Points, in no order, along strands that fork, close into loops and pass close to each other.
In the rows, zero is written as 128.
Points whose rows are less than 106 apart are linked; no others are.
Fusar: [109  82  76 155 132 106 103 117 162 131 128 113 124 149  75 127 167 127
  88 163]
Voga: [122 106  75 191 115 100  84 118 101 150 131 111 133 150 113 144 210  81
  54 213]
divil: [112 106 122 110 176 134  82 143 153 155 155 148 137 150 133  95 130 176
 126 139]
Nep: [117 117 125 119 119 137 157 106 157  98  74 181 132 148  79  87  88 144
 118 108]
nobib: [144 135 152 104 116 119 146 120 131 103  87 145 150 111 120 135 138 137
 173 126]
vime: [ 85 109 151 129 159 177  48 154 128 128 164 140 119 131 128 173 148 162
 144  95]
totik: [127 125 122 120 119 138  89 120 148 115 150  84 122  99 123 120 111 121
 132 150]
vozag: [117 145 155 105  79  93 155  93 119 117 146 181 175 167 126  96 108 123
 132  99]
givo: [112 120 146 125 195 152  85 135 131 136 157 138 110 155 126 126 120 206
 165 156]
vosov: [153 129 119  88 120  85 191 110 133 146  89 137 141 120 130 164 147 110
 163 143]
dud: [109 128 120 165 152 152 118 149 163 153 115  79  90  67 130 165 162 145
 113 149]
Rora: [142 163 192 101  63 176 173 117  91  84 107 177 117 147 137  80  83 100
 157 115]
nepe: [120 127 191 135 135 184 139 133 159  84 142 120 109  90 156 110  77 122
 160 148]
vid: [153 111 115 115 109 102  90  96 129 120 146  96 148 111 128 122 155 133
 135 173]
kome: [100 168 128 138 149 112  96 129 132 112 104 124 164 128 137 154 159 162
 101  83]
Roguk: [138 108 106 131 119 113 152 118 101 173 122  68 123 116 134 191 194  93
 110 208]
Gudif: [134 163  94 133 132 125 158  99 127 152 161 117 129  92 112 142 135 158
 121 150]
bub: [153 152 145 144 179 130 101 125 131  96 110 141  61 100 115  71  93 140
 167  96]
zel: [153 133 148  99  78 107 208  71 146 119 107 160 117 122 133 106  79  76
 146 119]
pabo: [124 153 132 148 173 179 122 143 119 104 153 136  71 100 108 138  59 161
 154 119]
Mube: [145 143 186 138 146 143  78 116 112  87 127 184  68 113 119  62 100 128
 166  72]
vav: [ 90 107 142 179 168 184  79 171 132 148 170 106 106 138 167 170 144 195
 140 123]
Pafi: [105 121 103  92  83  76 168  99 180 181 104 130 148 166 153 131 125  93
  97 132]
kubam: [145  63 134 142 131 105  82 115 115 143 155  82 144 137 133 106 169 143
 102 182]
rada: [157 123  72 124 100 100 179 139  97 193 112 104 139 129 134 196 190 116
 131 184]
Gemag: [107  82 170 106  68  98 182 102 138 135 129 116 162 171 107 118  79 103
 110 125]
morus: [136 128 101 136 174 143  99 124 115 136 180  72 116 100 146 166 178 121
 120 188]
Bameb: [106 143  97 107  94 117 149 135 191 146 105 108 144 148 144 115 127  98
 116 125]
rovi: [121  94 120  97 171 134 141 123 148 138 152 145 153 113 134 130 149 101
  92  97]
Taku: [119 103  76 129 152 130 110 152 144 192 114  91 124 148 133 129 167 131
  71 202]
tafu: [ 93 135 160 121 143 189  79 145 133 105 150 177 105 108 117 155 137 138
 158  66]
bifed: [137 132 127 113 115 121 129 142 110 166 117 113 156 134 122 163 185 167
 153 148]
fiv: [102  98 197 114 116  95 128 123 123 124 137 107 139 145  90 109 101 113
 122 130]
dodir: [144 150 183 103  67 149 183 143 124 120 103 129 146 140 155  91  99  95
 172 110]
girib: [125 124  85  98 120 141 128 155 175 136 143  91 133 119 138 121  93  92
 108 136]
nobe: [135 120 197 117 172 172  71 157  91 110 143 143 100 117 154 113  87 148
 176  89]
Vab: [104 135 142  92 123 188 126 144 113 118 138 160 113 117  77 161 115 136
 143  83]
fopeg: [124 106 113 141 118 111 167 109 163 114 109 135 144 158  77  99 119 149
 123 136]
bekun: [143  92  94 104 118  80 113 116 115 130 119 103 174 141 133 149 175  83
  90 121]
Nutav: [135  86 147 176 167 167  65 141 117 108 165 153 100  92 146 143  62 188
 135  89]
Zum: [145 130  82 112  63 104 184  77 119 150 158 114 140 151 113 166 164 103
 124 102]
talir: [ 99 125 186  89 142 130 127 118 112  91 149 132 150 157 109 100  64 103
 127 127]
Pebub: [ 95  99 100 153 148  97  61 131 132 141 125  91 112 140  93 148 192  84
  82 189]
gof: [ 94 167 146 152 166 127  94 155 140 105 103 104 147 155 148 138 140 183
 126 116]
Puf: [140 105 114 121 152 138 122 190 109 150 110  51 133 122 141 158 161 102
 110 150]
kuru: [121 157 162 133 150 180 114 107 113  45 111 220 121 129 151  95  68 171
 137 132]
gigu: [126 133  90 128 111  87 179 118 148 138 136  81 113 141  89 144 137  93
 152 172]
zini: [119 179  95 136 106 113 132 127 141  81 137 139 162 140 128 108  85 106
 131 101]
mibuk: [138  95  57 154  86  76 171 109 111 198 106 105 133 185 148 156 187  82
  64 166]
Mevep: [144 158 115 148 172 121  70 145 138 106 146 113  72 113 114 106 121 136
 184 111]
sov: [108 155  87 143 118 110 115 117 124 133 106  90 169 131 123 166 163 150
  65 121]
Gati: [160 142 122  97 118 120 210  90 125 133 104 163 122 112 128 101  71 127
 124 114]
Vib: [133 171 125 127 105 114 116 147 113 166 116 104 127 156 113 100 126 172
 141 105]
bon: [136 122 149 161 157 140  84 123 136 136 145 149 120  78 140 115  81 193
 119 119]
Pef: [118 112 162 171 149 194  69 128 130  66 148 173  76 104 166 124  46 171
 159 106]
nog: [150 142  73 118 125 104 160 148  96 179 124 109 147 164 130 149 184 146
 138 154]
bev: [139 115 113 128 184 148 133 127 147  88 158 180 147 116 130 103 129 122
 117  83]
fip: [123 108 130 169 134 127 103 162  92 155 113  93 130 138 113 166 206 154
 121 174]
Liti: [144 130 139 121 122 117 160 141 117 183 103  97 120 122 103 115 119 166
 118 111]
Zunaz: [137 146  87 112 104 137 167  79 128 140 160 104 147 121 133 150 160 130
 114 127]
levit: [133 109 130 136 135 150 113 129 151 105 108 185 112 108  80 102 101 160
 149 102]
niv: [141 142  72 139 125 134 134 118 126 143 148  67 125 116 146 169 198  99
 108 193]
kovum: [108 128 136 108 117  62 163 100 120 144 141 150 171 184 108 119 137 117
 127 126]
Lunu: [138 146 182 101  97 198 131 127 113  83 109 184 103 105 147  75  55 110
 136 129]
vinu: [127 135 142 146 143 141 123 186 103 135 148  56 156 116 155 153 127 121
 100 129]
viv: [144 104 108  98  90  88 148  96 141 125 118  92 159 124 159 184 186  63
 123 140]
lamo: [146 130  88  87  81  91 179 115 137 169  94  91 140 131 157 193 176  85
 154 155]
zumab: [135 154 140 161 146 191  71 123 125  44 117 207  98 104 171  96  65 161
 154 110]
mufi: [124  73  81 114  75  64 174 100 163 193 111 117 137 170 141 159 150  87
  80 172]
ref: [155 141 108 120 140 122 179 107 127 131 150 158 138  89 119 101  80 142
 127 133]
vosu: [118  89  67 147 129  93 145 153 115 214 101 102 125 166 123 143 172  89
  52 199]
gekep: [138 146 109  81  68 119 175 122 126 161  71 122 130 140 122 165 131  92
 131  59]
Reged: [133 139 197 153 187 123  72 147 106 130 152 115  97 113 176 115 129 159
 175  89]
Vaki: [140  67 131 147 163 128 105 150 138 163 169 114 131 142 136  89 156 153
 110 156]
somo: [125 138 144 137 153 137 105 113 154 125  79  98  97  87 114 154 160 167
 126 122]
favu: [125 115 199  92 149 137  82 134 101  92 138 161 140 127 122 100  91 118
 160 120]
Fefi: [107 123 114 123 160  82 115 132 129 149 162 156 159 157 101 119 153 140
 130 148]
ripi: [150 141 103 162 142 131 116 122 144 152 162 124 116  73 130 124 114 190
 127 142]
gon: [121 183 123  89  82 104 185 122 119 138  81 176 142 154 142 128 101  89
 138  65]
sena: [139 143 185  80  67 167 181 121  79  69  76 223 119 142 147  88  80  63
 142 127]
lerak: [133 106 113 180 190 153 103 130 132 128 137  67  87  96 155 162 193 146
 110 167]
pev: [138 156 155 135 123 153 134 130 130  92 114 167 130 106 119 122 118 166
 169 119]
mig: [115 186 134 163 130 151 135 136 126  47 143 134 130 117 122 109  57 120
 132 102]
rutaz: [114 109  89 154 115  72 149 108 147 130 124  97 139 167  79 121 150 117
 107 161]
Zod: [148 134 145 126 150 146 143 126 118  76 134 222 133 124 124  75 116 106
 142  86]
mag: [116  96 145 129 193 121  99 163 135 116 133 116 140 110 130 139 139 107
 110 104]
gep: [106 101 115 138 117  91 113 130 110 148 122 111 177 138 118 174 177 117
  55 118]
navor: [126 199 104 103  89 124 154 122 115 100  94 190 147 136 127 100  66  99
 121  78]
supod: [116 116 145 173 160 141  88 177 110 161 149 103 117 146 149 152 196 178
 124 128]
vud: [143 163 162 139 137 156 118 142  87  96 130 228  94 127 126  65  94 131
 148  78]
kodo: [136 124 111 100  70  99 154 135 125 192  85 112 127 126 119 133 121 127
 116  86]
sadu: [129 130 144 124 100 112 147 151 115 134 149  89 177 133 153 130 120 107
 115 122]
nuvo: [143 149 114 164 138 161 125 158 126  86 144 100 106 109 108 116  55 157
 142 110]
sozoz: [147 112 139 165 187 126  64 140 136 103 154 100  94 128 161 117 154 160
 168 123]
kisel: [129 147 189 116 137 191 123 149 129  85 134 166  82  92 151  92  63 100
 173 147]
dad: [138 139 111 111  71  92 161  83 137 134 139 158 122 119  95 131 145  79
 157  92]
dip: [126 145 149 117  85 116 186 133 156 132 118 101 148 134 153 122 122  87
 143 109]

A piece is two or more points that can be reached from each other along the links. Count, over all rows, the pieces, the separate loops (a circle has one, a figure eight two, a Y none), the forks (points with three links) and the tips (points with one).
pieces => 5
loops => 0
forks => 8
tips => 18

A fork is a point with three links, a tip a point with one. Leave the first point through the second and follow the links. Name the first fork or tip that comes.
nuvo; mig => Vib
Mevep; sozoz => Gemag
rutaz; fopeg => lamo
Reged; sozoz => mag
tafu; vime => rada
Vib; Liti => pabo

Name the points in between on the shortest way along the links from the first point to the second, in order.
kubam; nepe => vid totik girib Bameb dip dodir Rora Lunu kisel
sozoz; rovi => Mevep bub Mube vud Zod bev
Vib; nuvo => Liti kodo gekep gon navor zini mig
pev; kome => nobib vosov lamo viv bekun gep sov
fopeg; Roguk => Nep levit pev nobib vosov lamo rada
bub; Gemag => Mevep sozoz Reged nobe favu talir fiv
